A landscape with many valleys, sampled at points; each row gives a point and its height.
From any point a ball rolls to the lowest of the 3 points nearest to it. It stops when none of these is lower. Distance is the straight distance between rows; heights are no part of it.
lafe: [103 130 136 129 128 138 135 129 131 138 110 144 99 121 132 139 119 140 122 120 114]  h=28.8
Lele: [149 149 138 102 101 142 66 142 77 122 108 89 154 179 100 141 89 127 112 98 106]  h=9.0
bikiv: [120 138 133 137 114 143 117 127 130 96 119 106 129 149 141 144 113 119 123 123 140]  h=25.7
Luba: [80 127 124 154 114 126 155 140 122 140 115 164 112 93 163 139 157 105 121 121 126]  h=47.6
lir: [136 125 119 126 147 100 145 138 165 141 140 152 117 116 142 103 152 145 147 146 149]  h=11.0
Tamed: [112 143 133 125 130 145 129 129 130 118 119 133 109 150 140 132 115 135 116 119 133]  h=40.1
Kogit: [115 135 125 120 143 141 134 125 113 132 122 139 113 144 141 123 132 144 126 120 137]  h=48.9
podok: [167 132 149 100 105 133 96 130 122 112 141 93 156 151 104 124 113 135 124 138 126]  h=10.6
fen: [148 144 140 125 93 129 97 147 76 127 111 88 150 160 113 144 116 141 123 108 102]  h=5.9
zifo: [121 140 131 156 103 144 111 122 123 101 110 107 130 142 154 154 113 126 118 122 118]  h=28.7
Luf: [125 123 122 121 156 135 131 120 115 131 125 130 122 147 124 124 136 130 134 111 136]  h=46.7
Lutib: [106 112 124 141 140 116 139 119 150 139 123 146 120 75 143 132 139 128 131 142 137]  h=27.4
Febo: [121 136 144 148 95 138 107 141 88 113 110 83 147 138 111 143 117 133 133 105 123]  h=31.9
pas: [111 137 127 137 113 144 123 131 145 110 105 124 111 128 143 161 101 123 120 116 108]  h=37.2
zap: [150 132 137 138 94 127 111 142 95 112 123 85 151 145 113 148 123 135 132 115 106]  h=6.4
Nubi: [188 146 120 111 115 145 103 134 91 105 146 94 167 158 81 124 91 150 134 133 113]  h=61.7
nezab: [111 139 129 135 114 142 125 129 143 113 111 129 108 139 144 152 104 131 115 120 116]  h=35.0
sonip: [157 118 126 123 157 113 136 98 110 134 153 128 136 153 119 116 126 139 111 135 124]  h=48.0
gufi: [113 142 130 123 128 144 124 131 133 113 122 126 114 156 139 132 116 129 121 117 140]  h=33.4
Zabol: [121 123 121 138 140 104 152 134 162 137 140 154 114 98 138 113 136 144 141 150 145]  h=11.3
kip: [117 137 137 154 100 144 105 122 111 100 110 93 140 137 148 147 118 121 120 120 130]  h=33.7
ler: [120 124 125 142 142 101 156 134 168 136 140 156 112 99 136 107 140 139 142 151 148]  h=14.7
Reber: [92 128 131 118 119 148 126 142 145 130 97 139 102 112 135 152 120 117 125 110 117]  h=26.1
mene: [149 129 132 138 103 122 118 140 112 102 129 86 148 144 112 150 123 129 133 116 118]  h=15.3
kode: [169 128 142 111 101 126 101 133 121 112 139 92 152 152 115 136 121 131 121 132 117]  h=30.9
Kesi: [158 129 135 129 102 120 115 139 119 107 133 92 146 149 114 146 122 130 127 123 114]  h=8.8
pogab: [61 125 100 155 125 132 165 108 158 138 115 171 120 71 177 132 128 90 147 124 137]  h=8.2
vap: [117 141 129 142 110 144 120 124 138 101 113 117 118 141 151 153 104 126 114 124 119]  h=32.5
rodas: [60 122 105 160 127 128 164 112 142 138 114 170 120 73 172 137 130 91 141 122 134]  h=12.4
kevo: [132 127 131 128 139 126 126 136 132 113 131 116 123 160 105 130 121 116 126 109 132]  h=37.1
lago: [127 122 111 118 156 133 135 121 113 135 128 132 127 131 139 123 142 146 135 121 142]  h=29.5
guv: [52 121 112 159 122 134 158 104 141 141 109 171 121 75 179 135 130 86 137 118 131]  h=11.9
roz: [119 138 134 145 107 146 112 123 128 96 116 102 132 142 148 148 113 122 120 124 133]  h=26.0
fupa: [168 132 145 97 108 139 96 129 113 108 143 91 158 147 96 124 103 139 130 135 125]  h=48.3
gupab: [86 132 133 118 111 146 130 154 137 136 98 149 103 108 150 147 143 109 123 112 125]  h=22.2
leg: [109 137 127 134 116 145 126 132 147 114 107 132 108 129 141 153 103 127 119 117 109]  h=34.6
boz: [117 132 121 125 143 135 141 119 113 136 123 141 115 131 146 121 138 151 129 125 138]  h=36.2
Fides: [140 126 135 129 130 119 124 139 132 109 135 110 126 160 102 137 119 118 126 112 123]  h=28.2
Fep: [135 122 107 115 146 111 137 130 147 137 138 142 127 113 148 114 148 153 142 137 149]  h=20.3
nez: [142 117 107 109 153 108 131 129 159 141 141 141 126 115 140 108 147 148 146 139 149]  h=21.8
kaz: [72 123 109 166 119 122 166 126 133 135 119 170 118 79 168 140 142 100 132 123 127]  h=18.2
seni: [100 125 111 146 148 123 158 120 186 158 129 172 98 104 163 112 152 95 125 149 137]  h=48.2
mol: [102 116 118 142 166 136 168 100 178 167 129 175 96 104 154 99 158 107 131 155 146]  h=45.5
Zudu: [102 117 124 144 149 117 144 119 182 147 131 156 108 93 145 109 141 108 132 152 150]  h=33.1
nobe: [130 129 135 144 107 135 114 134 114 96 122 89 145 139 116 146 118 122 136 113 133]  h=21.7
Tad: [139 116 101 108 155 112 129 125 151 139 138 135 131 114 137 111 149 149 145 133 147]  h=24.8
zito: [163 132 136 123 95 123 105 138 112 113 131 86 152 150 117 142 124 134 124 125 109]  h=17.7
Tidot: [91 120 136 126 127 140 128 134 133 146 103 148 103 101 135 141 139 124 125 115 118]  h=25.8
Mugil: [154 143 138 111 112 148 74 124 71 122 117 85 159 165 91 130 89 136 120 112 106]  h=26.9
Sor: [104 114 110 141 166 137 175 98 178 169 131 182 93 105 163 102 162 110 129 150 138]  h=50.9
pomov: [160 127 158 106 138 127 117 116 106 120 154 118 139 162 95 105 127 128 116 139 139]  h=53.5
zaf: [88 121 135 126 124 138 131 140 130 146 102 151 107 98 148 139 153 114 122 116 126]  h=21.2
Mar: [156 130 146 120 116 115 115 135 130 112 142 107 135 162 109 133 122 123 113 125 119]  h=21.1
Kopi: [100 120 114 144 145 119 144 124 183 149 129 160 108 96 159 116 149 98 124 151 147]  h=26.4
Nof: [128 141 144 139 91 130 105 152 78 118 109 86 147 148 104 145 110 140 129 101 111]  h=26.8
Sube: [113 141 129 122 134 140 132 127 123 128 119 136 109 150 140 128 125 139 122 117 136]  h=51.8
somal: [121 126 125 143 147 100 156 135 168 140 141 156 107 105 132 105 140 136 145 152 149]  h=16.6
fofa: [136 115 108 115 164 127 133 111 120 137 133 129 131 132 125 126 138 140 136 116 133]  h=34.4
subul: [121 136 132 128 125 141 119 134 136 101 124 111 124 154 129 134 116 120 127 117 145]  h=29.4
Benip: [85 129 90 151 136 123 175 130 179 146 127 179 104 89 163 123 135 92 144 131 130]  h=80.2
tapi: [104 110 123 145 174 134 177 99 172 162 134 170 99 101 141 97 155 115 137 155 155]  h=40.2
bizup: [135 127 134 130 129 126 123 138 133 106 133 109 129 157 106 137 116 116 128 110 131]  h=27.7
manil: [130 126 125 141 150 100 159 135 166 144 143 160 107 117 137 99 151 137 147 151 151]  h=19.9
nupa: [113 129 125 129 135 133 142 121 114 138 121 145 111 121 144 128 133 155 127 129 127]  h=46.5
Bon: [140 114 118 126 164 123 133 112 117 135 135 125 126 148 112 126 129 132 125 114 121]  h=39.3
kuf: [70 123 96 157 126 126 169 116 157 136 120 171 120 74 172 133 129 90 143 126 135]  h=12.7
govil: [180 142 130 102 112 144 104 134 105 106 148 94 165 151 81 120 95 148 138 135 120]  h=64.8
dosu: [162 130 160 102 124 130 108 126 116 112 150 112 143 158 88 108 119 129 123 137 135]  h=52.0
Dipib: [164 130 148 109 107 123 103 132 127 111 142 97 146 157 111 130 121 129 117 133 121]  h=31.4
siso: [164 131 154 96 112 131 101 130 122 111 148 101 147 155 97 116 116 132 123 138 131]  h=1.8
derib: [90 121 130 137 122 131 137 139 126 146 106 153 111 95 158 139 162 110 122 122 128]  h=31.6
kalov: [153 113 117 121 161 114 137 102 116 135 152 126 135 145 117 120 122 142 115 131 120]  h=43.9
lusi: [168 132 142 109 101 138 92 124 98 121 126 83 160 150 115 135 117 140 125 127 110]  h=1.1
lezi: [121 130 116 121 144 130 142 121 114 136 125 143 118 122 146 123 141 154 133 128 139]  h=30.4
lapag: [84 127 136 127 114 139 134 150 127 142 104 157 105 103 153 141 154 108 119 116 126]  h=5.7
Subig: [162 125 140 118 152 118 128 101 104 130 155 125 141 159 112 110 131 132 109 140 133]  h=52.3
vip: [163 133 156 102 116 125 104 128 124 113 149 105 144 159 102 117 119 129 118 139 132]  h=20.1
fik: [140 126 136 129 138 119 127 132 127 117 136 117 122 163 102 132 121 118 122 113 121]  h=34.5
fani: [143 124 141 128 136 117 125 131 128 118 140 116 125 164 100 131 122 122 116 118 118]  h=38.2
lagel: [114 116 124 141 137 116 146 120 140 136 128 148 119 85 140 129 133 147 134 141 135]  h=4.5
Sivu: [130 125 113 125 140 106 145 134 151 135 139 147 122 107 148 114 146 153 142 144 147]  h=11.2
notin: [148 119 135 128 148 118 131 118 117 128 142 124 124 163 105 124 126 126 114 120 116]  h=47.4
losap: [115 119 128 151 162 109 173 121 170 151 138 165 98 109 128 97 146 123 144 153 153]  h=27.1
suke: [63 122 121 164 115 126 163 126 128 134 117 171 115 81 164 138 138 96 128 117 123]  h=18.0
zoz: [118 131 124 120 149 139 130 126 117 128 124 129 117 152 129 123 132 133 129 112 142]  h=53.6
famu: [133 120 126 127 154 127 130 122 119 126 133 123 121 157 106 126 128 123 125 108 124]  h=50.6
sarun: [143 149 137 123 92 130 94 155 74 127 109 88 145 166 109 146 106 140 122 102 102]  h=4.3
vuvil: [112 119 126 145 145 106 156 128 173 139 137 156 110 95 132 108 135 130 141 152 150]  h=17.5
zevub: [112 117 124 140 139 111 148 123 150 135 131 147 119 83 140 126 133 145 136 145 138]  h=32.1
gopor: [154 127 149 120 133 116 119 124 120 122 146 119 128 169 107 122 126 126 109 128 118]  h=50.5
sekek: [101 120 119 144 152 120 151 118 186 156 130 165 102 102 155 107 150 97 126 150 146]  h=35.3
san: [141 112 105 118 167 124 133 110 124 138 135 125 132 130 119 124 131 142 134 118 128]  h=33.0
Taze: [141 111 101 106 160 114 125 118 147 139 141 130 133 118 128 115 138 149 142 127 140]  h=28.0
nif: [191 144 131 98 120 137 108 147 112 106 160 111 152 164 70 112 106 149 133 135 119]  h=63.9
sege: [121 122 130 147 153 102 167 130 169 146 141 162 103 109 129 99 145 129 146 154 151]  h=22.0
zipud: [148 117 125 129 155 117 134 109 115 133 141 125 125 155 109 124 126 130 118 119 115]  h=44.0
leke: [164 132 151 103 110 126 102 130 124 111 145 99 148 159 107 124 118 130 119 135 126]  h=24.5
Femim: [100 119 121 145 160 130 160 111 182 162 129 171 97 107 151 101 153 102 128 152 147]  h=44.3
gipa: [146 152 137 105 93 135 79 155 76 123 105 89 147 175 112 148 96 133 113 98 105]  h=9.1
kamo: [146 127 133 135 112 123 121 140 128 99 129 92 142 146 110 146 120 121 131 116 123]  h=22.1
rumom: [72 126 93 153 130 125 173 121 168 138 121 174 116 77 172 130 128 92 147 127 134]  h=20.2
Vub: [168 134 154 95 120 134 108 133 117 109 151 106 149 154 79 109 111 135 131 136 134]  h=45.8
sidal: [160 141 141 112 100 140 82 132 82 130 115 84 158 158 115 138 115 137 123 118 103]  h=29.9
lisu: [95 125 94 156 130 117 165 132 171 143 126 172 112 89 172 131 144 95 134 136 132]  h=80.3
Mir: [88 122 102 163 122 118 166 131 141 135 121 165 119 79 172 140 147 99 130 129 127]  h=13.8
nisig: [158 127 153 113 139 121 119 114 109 125 150 120 137 165 104 108 130 127 111 137 133]  h=53.7
Vokad: [165 137 140 105 108 144 86 120 91 120 128 83 165 148 103 130 103 141 131 130 114]  h=47.8
zozeg: [130 133 141 147 96 134 109 141 89 108 114 82 150 139 109 146 120 133 138 111 119]  h=28.1
roni: [174 138 143 96 116 138 107 136 115 106 153 101 155 153 74 115 103 141 135 135 128]  h=54.5
rinag: [102 122 111 144 158 133 168 108 181 167 129 182 93 108 162 105 159 104 129 149 134]  h=57.4
dizo: [114 144 132 129 117 142 123 129 136 105 121 119 119 152 144 139 109 127 117 121 138]  h=27.5
vafe: [82 128 132 136 111 132 145 148 126 143 107 159 108 100 159 137 157 110 120 118 124]  h=33.5
Vuvo: [178 130 151 103 138 131 119 135 101 116 155 123 146 157 63 106 123 136 132 136 132]  h=52.4
fekod: [121 134 133 140 110 141 115 127 123 94 118 96 138 144 136 143 114 120 127 118 141]  h=24.7
zefu: [150 127 140 127 120 115 121 137 132 111 140 107 130 161 104 135 121 121 119 118 120]  h=24.0
nisib: [139 128 133 140 108 129 117 139 115 96 122 89 146 141 112 148 120 122 136 112 127]  h=19.6
ved: [111 136 132 126 135 136 139 124 118 134 117 145 107 134 141 127 125 149 122 123 127]  h=41.6
tas: [158 130 157 108 121 123 108 126 123 118 149 111 138 164 102 118 122 125 112 135 129]  h=11.5
lafa: [100 124 104 147 136 115 152 128 174 146 128 164 114 94 173 127 150 96 125 142 136]  h=23.1
bubi: [154 144 142 107 104 144 74 131 74 130 114 87 158 166 103 134 99 132 119 109 105]  h=16.8
Bal: [140 152 138 117 89 130 89 156 75 125 109 89 146 169 111 147 101 139 116 99 103]  h=5.5
dibe: [126 132 129 130 124 133 121 136 132 99 128 106 128 153 116 136 117 116 130 113 140]  h=26.6
genif: [54 122 105 155 124 133 159 105 150 141 112 171 122 73 179 137 129 87 143 124 133]  h=10.7
memom: [143 138 138 137 92 129 108 146 83 118 115 83 149 149 110 147 118 138 132 108 104]  h=14.8
Vagol: [169 133 143 104 104 138 91 125 107 115 133 85 163 146 106 131 110 139 128 134 119]  h=47.9
tilad: [205 150 116 94 125 145 95 145 109 109 159 105 161 178 80 118 110 148 123 139 115]  h=66.1
Daf: [96 123 138 129 130 139 132 129 132 141 107 146 101 107 129 141 126 134 122 119 113]  h=27.2
zisag: [168 134 138 101 109 144 93 122 104 112 137 86 166 144 94 126 101 142 133 136 122]  h=4.4
vezot: [105 110 121 142 140 115 139 120 164 138 125 149 118 77 150 127 144 117 130 146 144]  h=18.7
melet: [130 123 120 131 142 104 150 138 159 135 142 153 116 106 142 109 144 150 144 147 148]  h=4.7
muni: [120 134 131 126 138 137 124 134 129 111 125 119 120 155 121 132 122 121 126 109 142]  h=42.9
mifi: [98 127 102 149 141 119 161 128 184 154 129 174 99 102 168 118 148 93 129 143 134]  h=62.5
vapas: [119 120 120 136 135 110 149 125 145 133 132 149 120 89 143 124 134 152 137 143 138]  h=33.6
Fela: [170 144 129 115 113 149 90 122 76 114 132 87 171 155 85 127 88 147 132 126 110]  h=52.7
topes: [79 123 102 164 125 121 168 125 145 136 121 168 118 80 171 139 140 97 138 127 129]  h=17.9
noka: [205 148 121 92 129 145 93 146 112 112 161 109 154 177 75 111 115 147 122 141 116]  h=66.5
res: [167 130 158 101 136 130 115 128 105 115 155 118 145 156 77 103 122 131 129 137 141]  h=51.1
revod: [166 134 151 97 116 135 100 130 120 109 148 98 155 150 90 117 108 135 129 137 129]  h=31.7
bom: [163 135 137 120 95 128 97 136 96 120 125 85 156 150 120 143 124 139 127 123 104]  h=21.9
nisi: [162 120 131 118 158 117 133 100 104 132 160 126 144 154 119 109 127 137 109 141 134]  h=51.3
bof: [122 123 119 134 136 114 150 126 135 134 132 146 119 97 147 126 135 156 135 141 137]  h=32.6
guta: [139 126 134 132 119 124 122 139 131 100 133 101 134 153 108 141 118 118 129 113 126]  h=24.2
bigos: [158 130 141 124 113 115 116 138 129 109 140 102 138 158 110 138 123 124 119 124 116]  h=23.2
Gogu: [106 129 131 132 135 134 141 121 121 141 116 148 106 115 138 133 127 152 123 126 118]  h=37.6
gil: [143 113 111 123 166 120 135 108 117 136 140 125 129 139 114 125 129 135 126 119 122]  h=36.0
Pulud: [109 112 124 142 137 112 142 120 154 139 126 147 118 79 141 126 135 135 132 145 140]  h=35.8
bolok: [160 129 151 113 113 116 111 131 130 112 147 108 137 163 109 127 122 127 112 131 121]  h=18.1
tazef: [91 130 93 151 138 120 169 132 184 149 129 176 103 97 168 123 142 95 135 134 131]  h=74.2
dil: [142 120 113 114 150 105 134 134 166 142 142 148 121 120 137 102 155 147 148 141 150]  h=17.1
morev: [104 117 133 133 136 131 137 119 126 144 114 147 109 94 136 136 133 142 128 126 119]  h=52.8
ver: [194 148 120 103 116 144 105 144 102 103 153 99 163 161 80 123 98 151 133 136 112]  h=62.3
vik: [116 136 145 152 97 144 101 128 99 103 111 86 145 136 131 145 121 125 126 115 131]  h=35.2
Dopu: [142 109 100 112 163 119 128 111 138 140 139 126 134 122 126 121 135 146 140 122 133]  h=30.3
ketul: [127 123 108 119 145 125 140 121 124 134 128 139 127 118 148 123 146 156 136 130 143]  h=25.5
Lep: [135 149 139 127 88 128 101 157 74 126 109 86 144 161 107 145 106 142 124 99 105]  h=5.6
lilig: [98 113 122 141 131 122 135 125 140 145 116 152 119 81 161 136 160 109 126 135 134]  h=34.9
tamo: [176 141 128 109 113 147 97 128 89 110 141 88 170 151 84 126 90 149 134 132 113]  h=61.6
Git: [97 116 124 142 128 125 137 129 132 144 112 155 119 86 164 137 162 109 123 131 129]  h=33.2
golu: [159 118 117 124 161 113 137 100 116 134 159 125 139 146 120 115 124 143 111 137 125]  h=47.7
bilep: [157 144 138 108 108 147 75 127 74 129 116 83 163 162 100 132 96 138 122 115 107]  h=20.6
nikib: [106 121 130 149 156 110 159 121 178 148 137 160 103 97 131 102 139 119 140 153 153]  h=21.6
lat: [84 126 128 144 114 129 146 143 121 143 110 164 109 94 161 137 161 106 121 120 127]  h=47.1
Guba: [175 136 146 98 121 136 109 140 110 107 156 109 147 156 69 112 109 141 136 133 128]  h=51.0
lasik: [104 113 118 143 137 119 137 123 159 142 122 151 121 81 164 133 154 106 125 144 139]  h=11.4
dum: [153 134 137 132 95 127 106 143 86 121 120 82 153 150 114 148 123 138 130 114 103]  h=13.2
Rek: [76 134 135 133 100 137 149 153 127 135 107 161 104 102 158 140 146 108 117 117 126]  h=49.7
Vire: [167 131 155 97 127 133 109 132 112 111 152 113 145 155 74 105 116 133 131 136 136]  h=49.2
Viter: [103 136 133 128 126 142 131 130 139 128 109 141 99 130 135 140 110 138 117 118 114]  h=30.7
zet: [128 125 114 126 139 113 147 130 141 133 135 146 122 103 151 120 142 157 139 142 144]  h=6.3
bis: [109 143 133 129 123 142 131 130 138 121 113 137 104 141 142 138 109 137 116 122 122]  h=33.3
Vola: [122 128 119 120 154 138 134 120 112 133 122 135 118 142 135 122 139 141 129 118 139]  h=36.6
nele: [94 127 136 123 127 144 129 135 138 137 101 145 101 110 130 145 123 127 124 115 114]  h=26.3
Milit: [166 134 140 114 98 131 94 128 96 121 123 83 158 151 120 139 119 138 124 126 107]  h=20.0
pobes: [132 131 136 147 101 132 112 138 99 103 120 82 149 138 114 149 121 129 137 112 124]  h=20.4
mev: [105 109 125 139 139 122 137 119 144 140 118 145 119 78 144 135 142 128 131 138 134]  h=27.3
dusi: [161 125 153 108 148 124 121 111 101 123 154 121 145 159 94 102 133 128 117 140 142]  h=52.9
geze: [154 122 143 124 146 115 127 110 108 131 150 125 129 164 108 118 127 127 108 132 123]  h=50.3
sot: [61 122 114 165 119 128 165 117 133 136 116 171 119 77 167 136 132 94 134 121 127]  h=14.6
fifak: [92 121 118 150 122 120 150 135 130 140 113 161 118 87 171 139 162 104 124 128 129]  h=27.9
bikob: [102 116 114 146 140 118 142 125 173 143 125 155 115 87 164 125 150 101 124 148 143]  h=17.4
detin: [114 120 128 149 148 104 159 130 172 142 137 159 107 100 130 105 138 129 142 153 151]  h=18.8
Riner: [166 135 140 110 102 139 86 124 87 124 121 81 162 151 111 137 114 137 126 125 109]  h=23.5
tuzis: [134 119 104 110 156 127 134 120 126 137 130 133 131 122 138 121 144 149 139 124 144]  h=27.8
zevom: [117 121 121 138 137 104 151 130 156 132 134 150 118 90 140 119 132 145 138 149 144]  h=19.3
gid: [122 125 125 122 152 134 127 126 119 123 127 126 118 155 117 126 129 123 128 108 138]  h=11.1
Musi: [110 127 130 132 135 131 143 119 119 141 119 145 110 107 140 131 131 155 129 129 121]  h=44.7
nuvok: [164 138 138 110 110 150 84 121 77 123 124 83 167 154 91 129 94 141 128 121 109]  h=36.7
rufo: [148 151 138 108 97 137 77 147 75 127 108 88 151 172 110 139 105 136 116 103 103]  h=12.3
Ruvu: [185 144 129 99 117 139 109 144 108 105 155 102 159 157 73 117 100 148 136 136 118]  h=62.9
tagez: [72 131 133 145 106 131 156 148 124 138 111 167 107 96 159 139 149 106 119 115 124]  h=60.2
Dopi: [125 125 116 126 139 118 147 124 128 135 130 144 121 105 152 123 139 160 136 137 137]  h=19.4
gop: [104 117 126 148 167 124 169 110 174 156 135 166 97 103 134 97 147 111 137 155 155]  h=32.2
moge: [101 135 130 128 120 143 127 132 146 124 106 133 102 124 132 152 108 130 120 116 111]  h=32.4
dov: [103 119 128 143 160 122 157 114 178 153 131 162 100 101 137 101 144 109 135 154 152]  h=26.2
kof: [172 136 141 95 111 139 100 130 114 106 147 94 160 145 84 119 101 141 134 136 128]  h=49.6
fek: [145 129 137 141 101 127 115 141 99 106 122 83 149 140 111 148 121 131 137 114 115]  h=10.4
Zozus: [104 107 112 138 175 143 183 92 175 166 136 177 101 97 159 101 164 117 130 157 149]  h=54.6
Kav: [160 132 158 109 127 124 109 123 117 118 151 113 137 164 102 113 125 126 115 138 130]  h=15.1
veta: [110 114 123 141 141 109 146 124 163 138 133 150 115 83 139 122 134 133 136 148 144]  h=41.7
Zuto: [132 123 108 118 145 119 142 125 132 134 133 139 127 113 151 121 146 157 140 134 146]  h=23.6
kazit: [127 131 132 136 115 138 117 134 126 93 123 95 138 143 123 141 118 120 130 115 142]  h=23.8
suvo: [114 122 123 134 135 122 148 120 129 136 124 147 117 96 143 129 133 154 132 139 131]  h=45.0
folud: [168 131 140 107 99 134 93 128 106 116 129 84 159 148 113 136 118 137 126 132 115]  h=27.0
furi: [106 133 126 132 112 148 126 135 147 116 100 129 107 120 138 159 107 120 122 115 110]  h=37.4
lemo: [153 143 141 108 101 140 75 138 77 131 110 86 158 167 109 136 107 138 118 111 102]  h=14.5
Lida: [198 146 126 93 122 137 105 149 111 111 158 112 153 170 73 112 112 149 130 139 115]  h=64.9
pavok: [92 128 96 148 141 125 174 129 184 156 130 182 98 99 164 114 146 94 137 136 127]  h=75.4
Pobo: [120 124 121 131 136 121 148 123 123 136 126 146 119 104 148 126 137 159 133 137 135]  h=30.6
buz: [98 111 131 136 137 128 134 119 132 146 110 146 115 84 142 136 147 127 128 130 128]  h=37.5
Gen: [98 123 105 156 129 115 156 130 151 139 123 164 119 87 175 137 153 98 127 135 131]  h=5.8
ziboz: [151 111 105 118 164 114 136 104 131 138 149 127 133 131 119 122 125 146 128 127 123]  h=37.3
fabi: [154 123 144 125 142 114 126 119 118 125 147 125 125 167 106 122 126 126 111 126 116]  h=49.5
siz: [100 132 124 127 115 150 124 138 149 119 98 129 104 118 140 161 108 117 126 111 111]  h=39.4
Kofa: [90 122 121 146 123 124 146 134 130 143 112 161 117 88 168 139 163 106 122 128 127]  h=31.1
duveb: [87 122 114 160 121 120 160 134 131 138 120 165 118 86 170 140 154 100 126 127 126]  h=20.9
zifil: [102 121 107 146 136 114 146 129 167 142 125 160 116 88 171 130 151 99 124 143 138]  h=16.4
pib: [104 110 122 139 138 118 135 121 150 140 120 147 120 76 152 133 148 118 129 139 138]  h=18.3
kif: [108 117 126 145 147 109 148 125 176 139 136 154 111 88 136 111 134 124 138 152 149]  h=19.7
lud: [115 140 130 121 137 140 125 131 127 116 124 123 116 156 128 129 122 124 125 114 145]  h=47.5
Ner: [100 124 104 145 148 126 170 122 186 165 128 182 93 106 164 110 154 98 130 143 130]  h=63.6
batef: [98 114 133 132 133 131 130 125 129 149 108 147 112 86 145 137 152 120 126 127 127]  h=38.0
vuva: [131 136 141 144 94 130 108 145 86 115 114 82 149 143 108 145 119 136 136 108 112]  h=21.3
gusa: [124 131 137 148 103 140 109 129 105 98 115 87 145 138 125 144 119 122 136 116 135]  h=25.6
subir: [150 146 141 105 106 142 70 137 74 128 109 89 155 171 102 136 96 131 118 105 107]  h=17.3
rul: [101 119 104 151 133 114 151 129 163 141 123 161 115 87 174 134 155 100 123 139 135]  h=12.1
lavo: [101 116 122 146 164 130 163 104 179 164 130 171 98 106 147 100 153 105 131 154 150]  h=40.6
duzu: [179 145 123 113 115 148 98 126 80 109 140 89 172 156 81 127 88 151 132 131 111]  h=59.5
bel: [153 143 141 117 96 135 87 144 77 130 113 87 154 165 113 141 114 140 123 110 99]  h=7.4
mit: [165 130 140 116 100 122 107 135 122 109 136 93 149 151 115 140 123 132 119 130 114]  h=25.2
Soro: [68 126 126 159 111 126 160 136 121 137 114 169 112 88 160 138 145 102 126 117 124]  h=31.5
tev: [136 124 110 118 145 105 138 134 158 140 140 146 122 114 146 107 149 149 147 142 150]  h=16.3
lasu: [169 124 151 105 148 128 122 121 97 118 155 122 146 156 78 103 130 129 127 138 144]  h=52.1
dedi: [134 117 118 124 162 128 132 116 116 132 131 125 124 146 113 126 134 131 128 112 128]  h=42.6
govin: [183 136 146 100 130 130 116 144 105 110 159 119 145 162 63 108 117 141 132 134 125]  h=53.9
pagem: [105 131 136 130 133 137 138 124 123 139 115 147 102 123 137 133 121 149 122 124 117]  h=32.7
ropov: [161 139 138 109 105 143 79 124 80 128 117 84 163 156 106 135 106 137 124 121 109]  h=26.5
Damin: [90 127 134 117 120 147 125 145 140 135 98 143 101 108 138 147 131 115 125 114 119]  h=25.0
Zul: [159 136 138 121 96 131 96 137 86 125 118 85 156 153 119 143 120 140 126 118 102]  h=17.6
vis: [101 110 127 138 136 123 133 120 136 143 111 148 120 79 147 137 150 122 127 135 130]  h=34.3
delig: [144 111 101 111 164 112 125 112 151 138 147 131 132 119 122 111 132 150 141 130 134]  h=30.5

Where does a ball stop that starts at each point below?
fabi -> melet
Daf -> lapag
Nubi -> sarun
Sor -> melet
lat -> lapag
Git -> Mir
morev -> pib
gopor -> tas
kif -> melet
fik -> tas

Two balls start at each pair of points below. Name the first point that both come to, or write none.
tazef / dov -> none
fekod / bizup -> mene
guta / gusa -> none
bom / zozeg -> zap
Femim / Ner -> sekek
pavok / Benip -> mifi
Febo / vik -> pobes
Lida / Vuvo -> Vub
lasu / roni -> Vub
